Points, in no order, along strands that fork, close into loops and pass close to each other.
In the rows, zero is written as 128.
Two points are linked if the straight distance between their rows is under 170. Some points are linked to none.
Bir: [127 103 118 144 118 123 105 141 153 101 139  86 125 101 206 138  72 182
 109 113 113 109 184 156 145 151 145 148 145 144 123 120 116 157 119 133
 143 155 164 136 133 141 106 115 132 144 203 135 101 150 177]
nufab: [132 165 149 127 182 108 119 164 109 148 150 108 109 111 125 108  97  69
 102 138 162 109 160 125 131  31 111 126 123 141 141 123 135  84 149 136
 114 128 139 180  98 129 123 143 118 124 137 128 161 150 120]
Pazi: [161 138 176 155 113 125 102 152 153  90 153 154 100 145 111 163 152 109
 127  68 142 170 110 119 124 114 158 103 184 152 121 148 142 131  88 118
 129 101 144 142 117 141 130  67  97 176 127 104 126 126 134]
Des: [148 115 120  83  92 131 137 124 141 182 138  71 162  98  97 145 144 134
 103 154 140 138 101  97  90 119 140 107 109 104 133 133 153 103 166 147
 145  65 146 116 127 117 106 120  98 122 104 152 168  97 125]
Bip: [149 102 107  84  84 137 135 144 140  81 156  79 112 142 129 163 115 138
 126 109  82 145 113 128 154 206 155 120 164 104 148 164 121 142 179 133
 155 123 155 125 106 153 155 138 101 121 134 155  72 115 133]
nisu: [152 123  97 160 105 129 150 127 149 135 114 128 148 190 123 136 183 139
 158  72  78 165 131 151 149 240 134 163 190 108 139 154 117 168  68 116
 111  94 101 130 141 146 177  89 138 130  92 125 131 122 107]
Bap: [143 110 118 127 138 122 115 174 156 165 108  64 137 116 110 116  88 147
 136 101 160 123 148 139 132 119 137  90 120 108 129 132 113 130 119 122
 128  91 121 175 167 156 143  64 135 111 122 160 173 122 127]
Muven: [112 145  98 120 128 153 167  99 120 184  94 137 148 128  98 116 190 113
 160 153 107 177  91 139 137 148 148 128 107  93 115 136 129 119 144  85
 138  92 112 128 183 133 167 130 147 141  68 151 162  90  78]
Tusi: [116 107  96 120 119 136 128 137 141 130 117 102 129  99 131 109 105 163
 142 129 144 134 132 147 147 153 137 103 103  91 129 124 111 155 143 121
 122 114 127 140 176 157 150 108 134 107 131 162 139 118 135]
batif: [138 138  97 136 124 173 160 134  94  94 102 149  81 156 147 127 139 147
 133 120 108 136 149 116 149 131 123 165 196 139 110 169 121 123 134  71
 162 188 125 136 131 162 162 131 154 122 172 173  73 162  77]
pob: [ 98  90 141 172 177  51 114 144 152 131 120  99 108 113 131  99  95 146
 131 159 144 104 145 128 176 174 109 119 112 116 149 110 105 130  78 154
  73 152 144 194 133 110 100 212 138 113 164 165 129 181 149]
rur: [147 108  92 161  97 171 132 132 126 105 104 143  79 160 140 114 143 189
 139  92 131 154 147 112 145 158 129 157 203 129 112 160 127 152  83  77
 150 159 121 128 161 168 163  87 154 143 182 154  78 162 115]
vub: [139 102  90  83 104 161 130 127 138 158 127  50 152 158  95 120 115 135
 116 133 141 135 120  71 107 134 126  80 127 101 145 159 162 113 153 124
 136  83 101 119 121 128 152 120 134  84  99 149 151 108 111]
Tise: [166 126 127 107 126 121 127 163 158 207 115  60 147  93  95 133 124 130
 113 138 170 116 131 115  94  82 133 108 120 127 115 135 132  96 140 141
 154  74 152 146 145 128 102  75 106 130 131 164 196 110 119]
mobam: [126 146 171 101 130 175 130 101  87 168 108 180 147 156  86 162 157  97
 180 104 130 109  98 124 119  91 162 118 102 148 118 139 151 112 142 126
 137  76  88  62 125 118 154  61 146 155  48  88 147 104  78]
lizeg: [137 119  81  85 127 120 169 136 133 155 130  70 138  95 134 112 131 143
 120 176 106 132 115 118 140 164 125 143 124 107 151 126 117 109 188 135
 155 136 168 141 122 125 117 199 113 112 159 186 123 126 127]
Fanik: [152 152 151 174 136  81 110 138 171  87 141 116 143 179 151 132 148  86
  87  69  84 159 129 152 103 169  98 150 190 146 131 150 124 155  56 158
  95 133 131 151 104 115 129 118 109 117 117 104 135 113 160]
kubok: [125  96 116 166 123 116 159 107 135 181  93 134 155 185 107 160 180 139
 154 108  85 150 138 110 132 213 146 151 166 127 118 163 139 130  61 100
 118 100 109 161 124 116 152 128 155 149  88 163 140 139  73]
mus: [132 116 112 132 133  93 127 101 179 136 107 146 164 126 127 118 136 185
 142 134  98 104 130 168 107 188 108 162 115 144 111 127 112 161  89 133
 140 158 130 115 173 112  91 105 135 125 147 132 139 129 139]
bafot: [137 125 163  96 134 153 125 152 102 170 101 145 131 147  75 168 110 104
 192  88 138  92 114 146 140 104 170  90  99 135 129 138 110 113 144 114
 142  73 106 108 133 153 174  40 132 148  67 123 161 122  68]
Mudu: [ 94 135 107 121 157 162 122 105  99 115 122 129 121 139 136  75  99 121
 133 139 157 126 156 117 129  77 111 110 103 116 139 128 146 121 143 113
 102 136  78 121 136 129 165 132 164  87 119 113 137 137 120]
pibeg: [107 130 150 134 139 113 112 111 135 140 157  83 162 130 143 146 126  91
 110 128 101 175 134 128 125 130 158  95 111 109 137 116 156 127 125 136
 102  88 130 168 124 100 141 162 122 146  91 107 148  99 155]
Gaf: [102 161 147 122 178  96 133 124  72 137 152 167 108 107 131 131  91 114
 149 174 120  59 171 157 195 104 101 193  54 140 165  85 102 113 213 148
 120 165 123 134  87 111  97 202 121 136 111  90 102 171 131]
let: [146 167 137 127 181 110 142 154 145 182  56 151 152 129  89  94 131 128
 193 101 130  94 119 211 136 113 116 116 105 137 110 123  83 132  94 107
 137 110 108 128 223 150 157  18 163 131 113 132 202 112  92]
pido: [124  93  95  81 106 133 117 149 158  69 137  90 109 114 128 115  99 149
 126 121 131 141 106 131 131 177 129  82 135 106 143 143 118 155 153 139
 132 142 139 116 149 154 146 131 114 101 157 155  90 116 147]
daseg: [112 116  95  71 138 168  87  97 134  36 144  93 124 174 169  90  74 126
 101 117 127 147 151  97 108 137 121  68 169 155 146 150 166 124 149 116
 134 180 105 124 114 128 171 164 158  93 179 117  82 117 152]
mig: [133 144 119 100 125 133 121 135 139  23 143 165  97 124 140  83  91 128
 117 127 122  88 108 147 132 137  71 141 118 116 149 122 103 178 153 180
  92 184 108  58 110 143 123 122 107  55 145  95  86 131 167]
Mopa: [163 136 124 152 106 137 156 167 114 128 122 112 122 154 126 161 152 113
 137  88  88 149 134 138 170 172 145 149 160  91 139 145 104 153 130 109
 111  94 126 136 123 161 170 106 114 134  87 132 124 114 103]
ledop: [140 106 104 154 132 133 117 131 134 142 103  91 135 126 193 120  78 192
 114 119 139  93 210 125 127 113 128 160 158 156 119 119 134 133 103 113
 152 160 138 147 128 137 110 112 168 127 198 150 124 161 141]
Sebi: [148 124 122 105 108 176  95 131 123  87 133 113 104 151 156 147  88 138
 113  77 144 148 168 120 116 108 156  96 189 167 119 160 138 119 151  85
 181 154 135 149 119 170 173  78 137 148 167 124  96 130 130]
tude: [163 144 141 143 153 102 127 186 166 173  86  95 139 122  88 105 123 120
 156  95 147 118 124 177 135 110 121 104 129 113 117 130  89 132  94 121
 130  86 124 162 201 160 150  27 134 122 112 150 199 118 108]
lasot: [107 133 151 116 132 141 124 103 106 104 120 252 104  73 116 156 123 149
 159 145 147  83 110 159 120  97 129 149  87 160  88 114  99 131 158 118
 164 180 132  75 123 133  96  93 127 163 134 112  92 129 110]
somut: [132 168  98 127 161 123 184 125 114 185  84 138 162 128 131 110 152 125
 163 156  81 120 133 177 143 138 121 176  93 111 121 109  99 125 162  90
 144 131 125 129 168 136 147 130 149 136  95 150 165 102  88]
Ven: [152 176 124 110 124 147 129 143 130  55 126 206  77  95 140 105 123 131
 126 108 141 102 116 169 121  92 102 164 152 160 104 134  97 150 155 126
 167 198 131  85 139 167 118  69 114 112 185 122  89 134 139]
Gev: [126 173 101 114 141 163 137 146 125 142 112 125  99  79 120  65 139 106
 102 145 194 143 108 127  86  26 103 108 132 145  92 133 125  87 141 103
 162 150 131 134 177 151 131  92 135 105 181 145 164 119 136]
Mup: [ 99  55 114 156 127  95 132  91 160 165  99 121 139 147  99 149 151 164
 153 141 109 149 120 106 136 231 146 107 132 112 106 148 140 133  56 103
 114 113 120 164 151 108 131 169 163 145 102 189 120 141  86]
bil: [144 153 179  98 152 135 119 104 116 192 104 141 195 182 106 151 162  89
 174  89 106 115 106 147  92 113 152 121 111 165 132 137 155 112 105 135
 127  65  97  83 140  99 149  55 138 159  47  80 195  85  96]
Vib: [139 159 166 179 126 123 134 196 106 162 149  70 139  98 176 162 121  90
 120 108  99 155 152 164 175  96 179 117 110  92 146  90 100 141 152 121
 112  60 161 182 128 146 140 132 105 169 101 113 166 102 148]
lapom: [136 179 135 134 160 120 163 161 112 186  62 160 150 113 120 138 142 118
 199 125 107 101 128 205 163 114 134 145  85 117 117 101  82 136 131  96
 142 108 130 126 194 159 147  70 152 154  99 129 182 104  83]
Bileg: [128 117  99  99  61 186 132  79 112 106 138 141 142 138 152 159 142 170
 120 116 105 138 136 103 112 162 165 139 149 117 130 141 169 147 160 112
 148 116 119  79 112 143 130 128 119 142 126 113  87 114 127]
tul: [167 109  89  65  38 170 147 120 121 108 144 106 128 135 112 154 140 166
 120 132 113 133 102  79 115 174 139 131 169 109 139 168 149 125 177 128
 169 121 147  76 100 159 126 121  99 111 155 158  85 118 106]
Lepi: [142 142 117 148 125 168 154 130  86 127 118 120 122 201 136 151 145  86
 131 102  85 143 149 104 152 135 126 151 161 110 138 156 133 128 134  91
 113 116  97 139  87 144 192 131 148 118  74 131 114 128  77]
bezep: [ 59 128 120 114 158 169 111  93  96 113 119 157  85 121 103  54 122 120
 123 173 209 141 113  90 107  55 106  85  98 123 116 126 164  99 123 122
  98 150  77 103 153 115 151 162 177  90 141 120 120 153 129]
sugu: [128  91 136 143  80 116 105 182 128 102 165  95  80  68 143 157  67 144
 106 127 174  95 141 120 165 120 136 108 104  93 141 104 110 149 144 166
  95 111 165 137  89 163 105 134  86 113 160 133 110 163 170]
popil: [185 119  96 118 113 142 166 166 117 129 105  98 101 157 133 148 126 165
 126 109 104 101 152 105 148 155 116 187 208 136 125 183 106 120 143 105
 178 166 148 131 107 160 141  96 127 116 178 195  83 166  68]
Livap: [101 103  95 162 165  85 124 137 161 115 117  51 128 104 191  77 112 169
 116 155 123 134 155 126 159 194 113 122 136 128 144  97 117 143  80 141
 112 152 152 187 164 106 103 216 161 118 202 158 120 150 197]
vulad: [ 89 113 158 118 208  40  87 127 136 153 126 121 128 101  81 101  64 130
 145 163 156  63 149 145 180 144 103 121  73 139 164 115 100 110 128 180
  87 145 133 184 124 102  84 202 126 124 142 137 129 172 134]
Mikos: [157 118 151 146 112  97 135 151 150 155 120 139 144 129  72 138 147 127
 128 120 126  82  88 120 116 138  99 142 107  93 129 122 104 152 102 182
  89  94 116  85 112 128 100  81 102  88  66 124 153 133 126]
limug: [142 119 183 131 117 134 104 167 102 149 124 165 130 132 124 200 107 124
 196  60 141 111 132 151 146 126 205 104 120 166 128 127 114 129 106 104
 146  79 134 138 124 148 143  42 114 204 105 104 159 122  98]
Rudet: [ 94 128 153 140 101 162  94 103 106  62 149 214  83  88 169 166 118 137
 125 115 158 150 142 133 127  96 177 119 138 154  90 119 148 134 132  94
 143 156 139 116 123 146 125 114 128 173 163 110  86 133 140]
Romis: [ 83 121 131 104 188  96  87  81 167 166 140 103 180 100 109  94 135 120
 110 164 169 162 100 139  68  94 133  75  78 142 111 105 173 110 105 137
 111  96 119 139 188  71 111 140 147 125 107 110 183  78 161]
lidit: [109 160 135 115 156 117 136 158  82 151 148 115 116  87 132 129  86  82
 135 149 146 110 158 147 177  67 146 135  84 106 154 102 112 101 195 129
 122 111 141 160 104 144 143 152 119 138 114 125 144 142 116]
firuv: [132 112 125 120 134 151  85 116 143  61 154  79 100 163 186 133  75 129
  91  89 121 171 171 110 116 129 154  76 189 168 130 155 158 113 122  91
 160 174 146 175 112 137 164 147 155 148 191 131  76 127 153]
Ponol: [123  98  99 111 118 138  92 160 162  34 139  76  91 162 120  88  96 133
 120 112 147 177 107 120 132 181 103  45 160  99 139 152 121 161 117 122
 106 151 120 142 169 165 182 127 133  84 154 139  90 122 164]
noruz: [ 58 120 144 145 162 149 122  95  91 145 120 173  85 108 110 117 137 105
 129 167 188 172 120  97 127  60 148  96  97 122  97 132 163  82 119  88
 115 136 115 153 147 119 152 176 167 147 119 145 125 150  95]
Mefig: [117 123  75 125 102 137 175 115 112 150 113 118 124 156  99  86 201  95
 100 189 135 144  83  47  93 141  54 138 171 120 117 159 141  83 112 125
 130 153 113 112 108  94 125 209 143  74 148 168 132 145  92]
buzu: [175 154 147 138 103 153 114 151 127 101 152 113 109 156 148 164 135 102
 102  68 132 174 146 114 119  95 166 119 195 161 130 155 146 111 135  92
 168 108 159 158 109 158 148  75 100 182 150 108 118 117 129]
Bik: [122 109  93  97 136 168  80 114 146  37 143  94 123 195 146  80  84 130
 117  98 131 166 141 114 112 159 112  44 156 126 142 159 147 163 126 107
 115 159  84 121 150 147 200 113 153  78 136 106  86 109 156]
Sagib: [161 115 122 143 109 166 144 115 147 104 125 185  93 181 103 136 157 173
 175  70 130 162 134 120 146 152 166 141 222 152 120 162 138 141  73  71
 164 134 108 122 134 158 175  48 142 176 163 129  88 163 102]
gano: [193 150 158 163 101  96 132 187 169 146 115 104 151 137  97 141 160 118
 126  73 116 117  98 150 136 145 112 145 146  93 141 120 106 161  86 174
 100  64 124 109 133 157 118  45  90 114  77 101 175 114 141]
bef: [ 81 119 106 105 142 160 125  70 126 158 114 123 169 146 118 118 161 128
 151 130 116 201 120 131 116 157 179  74 100 115 117 141 169 125 131  74
 134  85  90 142 189 112 180 131 169 160  70 124 149  79  98]
tuki: [128 108  73 141 140 107 124 150 168 115 114  30 145 111 177  77 128 144
  83 152 146 163 139  90 111 165  96 110 168 128 150 106 148 118  82 136
 124 135 157 171 152 108 105 209 155 113 204 157 139 126 189]
zib: [122 105 113  94 106 134 151  76 125 133 126 203 126 112  80 112 167 153
 137 180 132  98  58 110  96 134  84 149  69 116 118 113 109 138 159 164
 134 157 112  39 126 103  84 153 117  95 101 121 106 127 115]
los: [165 162 130  88 132 113 139 136 149 128 121 119 157 119 128 138 123 119
 135 116  99 102 123 166 113 120 134 141 125 137 132 134 117 129 165 143
 157 116 146 112 132 131 126  76 105 140 123 132 150  99 125]
pok: [136 142  97 108  84 162 149 119 126 124 127 109 121 172  79 100 191  92
  96 148 130 170  74  63  89 133  80 119 197 120 118 182 152  92 111 120
 139 130 109 105 114 121 146 147 121  82 131 148 120 111 101]
gir: [123 134 121 141 129 131 121 142  98  88 146  87 107 142 158  97  90 114
  85 147 148 104 170  81 152 101  85 143 145 120 175 123 148 116 145 155
  83 147 126 135  73 129 128 206 121  89 163 113 102 175 151]
sipuz: [ 77 115 115  87 182  85  94  61 164 148 140 124 185 127  97  76 134 118
 107 183 157 149  93 133  77 136  98 102  71 134 128  96 167 116 116 179
  94 116 100 110 160  47 108 180 139  91  98  99 170  98 164]
kitaz: [158 114 116 153  76 130 163 102 110 137 135 201 118 110 115 137 187 161
 125 174 117 100  84 120 120 129  83 188  72 108 120  83 104 149 160 160
 126 150 119  55  96 108  53 158  98  97  85  91 118 132 143]
zupum: [173 118  86 127 119 136 152 151 144 153  90  94 129 139 153 119 115 189
 119 122 120  88 168 101 110 131  98 184 188 154 117 159 118 125 119 115
 183 174 145 121 129 145 104  91 137 119 202 178 115 159 106]
fuba: [137 122 134 175 128  75 160 123 142 142 124 186 120 121 110 129 196 117
 114 176 111 134  90 123 117 154  74 172 118 119 106 110  99 119 103 145
 114 161 145 124 121  91  72 183 106 121 120 147 131 144 115]
lebad: [ 88  61 147 162 112  99 111  97 151 139 131 107 129 115 138 164 113 169
 129 144 123 135 142 111 155 201 164  99 105 108 122 118 149 143  77 127
  93 107 139 167 125 103 114 186 148 153 122 160 111 143 140]
gaz: [144 118 124 107 131 102 152 161 133 119 146  72 114 139 113 152 109 107
 115 130  94 123 120 109 150 166 129 132 161 116 144 160 118 112 162 143
 136 137 159 162  80 134 139 170 101 109 135 186  98 141 105]
Pame: [137 144 154 118  83 199 139 109  87 124 129 204 101 129  69 148 179 119
 158 101 164 147  82 110 120  77 169 112 148 137 114 148 150 122 141 111
 146  85  85  65 110 146 144  61 123 163  87  85 113 119 119]
refes: [150 114  83  82  60 166 131 116 159 120 134  80 141 167  86 113 162 140
 111 123 133 162  83  78  87 174 112  93 179 111 136 173 156 120 128 131
 153  97 113  93 130 141 143 110 108  91 122 135 122  99 128]
ratep: [106 119 161 144 175  81 102 144 158 124 120 153 111  97 105 108  87 126
 130 131 174  93 130 149 106  79 113 108 102 151 105 118 111 117  84 143
 110 150 136 152 143 117 100 101 129 121 154 141 153 152 135]
vos: [178 170 144 165 131 102 126 162 172 117 123 101 146 156 125 103 151  90
  90  80 110 148 117 150 105 120  88 143 169 120 135 136 118 154  78 156
  96 106 124 129 137 138 129  75 100  98 106  97 165 106 152]
Sona: [136 155 212 170 148 126  86 147 126 102 138 177 108 159 119 154 133  83
 128  61 141 139 120 128 104  68 150  99 146 172 124 138 147 128  68 132
  91 112 113 142 102 118 131  55 121 158  96  74 146 121 129]
kis: [121 154 142 133 189  82 100 169 119 107 146  92 108 129 115  69  81  85
 110 137 156 101 150 128 167  88  79 128 119 120 181 129 120 112 139 173
  70 146 116 172 107 127 127 178 118  81 134 116 136 168 150]
serub: [ 70  95 129 103 154 127  98  50 146 169 124 114 193 132 111 122 145 138
 132 147 139 186 112 122  83 153 164  68  76 129 114 121 188 120 103 122
 111  78  93 130 178  77 143 139 166 139  68 113 162  78 125]
ponep: [147 143  73 150 115 136 125 154 159 102 120  51 136  99 205  73 132 155
  66 147 150 172 146 105  94 107  92 137 172 137 133 104 142 134 105 120
 146 154 172 143 165 131 104 169 138 115 231 128 126 116 189]
pup: [156 130 130 143 101 107 130 190 139 120 151 102 103  68 172 153  81 152
 110 111 135  91 157 159 153 112 135 163 125 127 126 109  85 148 157 151
 142 142 187 133 115 161  96  92  96 132 183 143 123 150 165]
basu: [128 151 111 171 129 173 158 146  86 115 111 127  86 174 148 123 140 104
 117 118 120 166 156 101 153 102 121 144 176 114 123 155 130 119 124  65
 120 147 109 165 122 158 181 145 148 116 125 150 103 145  87]
Vimu: [104 117 119 109 140  96 118  75 167 114 128 166 173 128 111 117 135 144
 138 146  93 111 101 161  99 200  99 141  83 127 126 107 125 167 111 169
 104 143 109  85 144  95 109 141 122 105  89 104 128 105 148]
sezof: [166 170 190 153 120 120 116 205 107 122 152  99 140 114 178 190 115  67
 137  68  98 136 135 172 172 102 178 114 126 123 152 102 106 141 159 135
 127  70 159 139 102 153 141  91  88 180  96  82 156  90 145]
lelog: [ 70 148 143 143 174 140 126 112  77 160 147 130 117 110 135 119 136  66
 126 165 151 203 139 116 142  54 163 102  86 109 126 113 167  86 149  89
 112 103 123 181 146 107 163 188 163 167  83 117 153 121 104]
neb: [148 153 211 135 144  98 106 202 102 139 125 149 141 117 149 211 100  77
 196  67 101 105 114 196 166 115 189 108 106 161 135 111  97 124 124 130
 142  92 168 141 115 139 135  80  97 202 101  94 165  94 112]
Sogi: [162 133 107 169  87 151 177 126 110 152 102 179 110 131 103  96 167 166
 138 149 122  67 107 121 131 119  70 191  99  95 123 111  85 171 126 149
 111 158  87  53 117 141  89 106 130  76 101 111 123 155 131]
fomov: [104 138 149 111 166 104 122 121 118 121 135 185 131  83 142 149  83 137
 145 142 122  79 148 177 139 107 141 144  76 161 116 101  95 121 164 121
 145 166 152 135 118 122 104 132 130 163 152 123 114 129 129]
Mepe: [104  89 162 157 106  89 106 138 150 108 160 117  99  83 140 158 103 147
 117 148 130 132 119 125 155 159 152 112 100  98 132 100 118 157 110 158
  89 118 168 147 111 126  89 173 100 142 139 139 107 137 165]
Vebub: [119 138 152  88 143 111 122  76 125 187 116 149 231 172 121 181 152 117
 161 115  69 110 124 159  84 169 151 139  91 169 127 114 147 128 113 150
 133  86 112  91 116  64 122 105 138 170  53  80 177  82 110]
favev: [151 130 132 127  78 199 143 113 108  87 131 204  82 143  93 142 162 150
 165  91 149 147 107 124 143 121 163 130 176 131 120 151 135 147 126  98
 155 121  92  78 118 169 156  57 126 152 132 109  77 135 113]
ribor: [103 130 154 123 158  95 129  92  95 117 166 182 129 123 125 140 119 118
 116 188 133  82 150 123 144  99  95 185  64 152 151  73 138 108 181 165
 122 169 131 118  78  72  61 217 109 130 122  86 100 167 148]
tep: [115 139 126 149 102 154 129 118  91 121 162  99 123 120 170 122 120 117
  68 161 161 138 168  74 126  63 115 142 132 108 143 106 176 105 143 135
 102 124 144 131  81 126 109 204 119 119 152 105 121 152 160]
mido: [112 122 153 137 155  78 119 164 128 142 149 129 112  65 148 154  65 140
 133 143 142  69 171 172 163 110 146 145  94 144 125  96  83 117 148 140
 134 151 181 178 106 138  83 142 107 154 174 143 130 166 151]
Zisez: [122 158 147 127 110 162 109 136 110  63 135 206  72  95 119 104 108 120
 114 114 182  85 110 136 101  45 102 125 131 150 102 129 111 137 134 150
 134 185 100  74 108 155 114  73 123  95 155  98  92 148 154]
vid: [121 150 192 147 141 128  95 152 106  81 143 193 106 123 133 155 101 100
 140  85 150  88 134 149 130  69 138 122 106 148 123 115 117 146 113 145
  98 124 109 105  89 134 128  71 123 136  90  74 132 129 137]
Sav: [110 165 126 124 169 102 153 150  66 172 138 125 105  91 134 117  94 103
 147 172 130  78 174 148 212 100 125 179  77 111 167 102  94  99 214 137
 134 142 144 172  98 138 118 208 122 140 127 138 122 172 112]
kip: [ 94 102  71 107  92 194 145  57 100 123 117 133 148 166 157 128 136 156
 129 145  95 148 151  92 125 177 144 136 137 107 129 146 174 136 151  91
 130 140  86  99 120 128 163 178 173 115 114 136  89 122 100]
bop: [151 112 144 155 124 103 142 144 136 118 118 171 113 129  80 108 119 150
 130 142 142  41 100 121 127 122  61 156  91 106 135 116  90 160 113 186
  83 159 107  65  91 119  77 106 108  69 110 123 122 168 136]
Mer: [129 147 142 123 154 126 124 135 154 126 116 150 102 110  85  89 145 101
 118 135 168 130  86 124  87  66 106 109 136 149  92 154 130 106 104 128
 135 141 125 126 159 127 117  88 121 119 154 145 146 127 123]
Pul: [124 140  98 148 124 133 110 148 149 127 124  99 117  66 166  66 126 147
  83 157 200 142 131 113  82  50 102 112 125 137 105 100 139 115 104 124
 141 148 152 142 176 139  95 130 128 121 210 138 156 135 180]
tanud: [138 110 123 165 115  82 169 100 133 126 144 185 115 115 138 152 194 130
 109 196  93 129 101 138 123 178  84 188  97 137 114  77  90 120 147 143
 145 187 158 127 109  78  54 228  98 131 144 139 102 144 140]
bobu: [108 108 148 134 149  93 143  63 124 133 155 184 153 129 141 164 145 140
 113 196 101 101 148 121 118 138 120 172  88 165 113  73 136  99 152 138
 156 180 152 131 100  56  57 225 118 165 147 119 101 146 140]
dopiz: [120 131 187 120 147  85 117 112 122 180 144 130 196 154 137 206 140  87
 144 111  64 121 132 137 111 149 173 136 111 170 137 115 141 119 103 151
 117  97 148 148  79  63 108 145 109 186  74  94 158  98 117]
pusu: [119 152 165 137  99 170 110 119  81  59 155 224  73 105 138 152 129 113
 110 113 165 111 117 110 107  41 133 133 153 159  99 139 142 119 144 126
 144 166 120  84  79 138 111 100 121 140 145  89  77 139 140]
duzo: [ 83 159 144 120 173 125 122  93 101 145 172 101 157 123 155 123 135  59
 109 161 112 190 140 122 135  81 151 119  93 117 145 110 167  95 161 127
 119 107 128 168 123  85 148 208 136 146  88  95 145 105 144]
kivod: [121  91  64 105  93 161 167 116 105 153 110  64 136 136 148 121 125 170
 133 157 106 130 148  91 154 185 143 140 133  88 149 140 138 127 167 108
 135 119 126 127 121 139 148 188 148 103 138 178 109 134 106]
dudu: [132 108  99 133 122 128 141 117 145 170  98 115 166 119 155 130 114 200
 156 127  92 106 166 162 135 178 147 162 109 122 123 129 114 161 118 113
 142 121 129 123 169 137 117  85 149 139 142 143 144 122 127]
Muran: [ 74 117 131 103 171  79 105  63 162 136 148 115 191 118 122 111 112 136
 132 165 104 128 117 162 116 183 124 115  64 131 138  89 130 144 119 170
  99 125 120 129 147  68 110 189 131 118 102 101 140  99 173]
lofez: [130 126 124 153 121 121  96  98 167  72 144 101 157 177 193 118 135 121
  74  78  89 177 152 132  99 180 121 134 196 153 130 142 149 151  71 137
 121 149 123 138 117 115 139 142 132 115 156  97 111 107 175]
naro: [145 110 102 157  73 116 186 125 102 164 127 157 113 135 104 134 214 112
 110 185 111 143  82  74 122 163  84 166 143  88 117 145 116 105 123 140
 120 142 141 110  88 117 101 211 109 101 113 172 118 151  92]
tilu: [131 112 121  67  69 174 134  62 117 128 135 199 126  96  80 133 167 171
 140 153 143 115  66 101  85 118 139 130 112 136 106 141 148 128 166 139
 166 127 126  39 123 123  96 107 113 137 122 120  94 111 113]
Tovak: [122 140 182 143 153  87 127 153 131 183 155  78 177 123 153 177 126  82
 129 121  74 140 135 152 137 123 184 116 109 130 141 108 123 118 119 144
 125  80 167 189 108  93 113 159 110 183  95 110 171  97 138]

A fork is a point with three links, a tip a point with one. Leave the first point through the second and follow the links. Name the first fork or tip that comes.
pup; sugu: batif
Fanik; vos: tilu
Pazi; buzu: pido
lidit; Sav: refes
Romis; serub: Bap
pob; Livap: ratep

A piece is all that can be reached along the links. How many separate loops has the piece of each point below (a circle has one, a figure eight two, a Y none), and how many tips (points with one link)?
bafot: loops 2, tips 2
dudu: loops 3, tips 2
pob: loops 0, tips 2
pusu: loops 0, tips 2
zib: loops 0, tips 2

A tip is a point with one link. Name the tips that can be reached along the links from each point below, in the order of the rows.
Vib: Mudu, lasot
naro: tep, vid
pusu: Ven, Rudet
pob: vulad, ratep
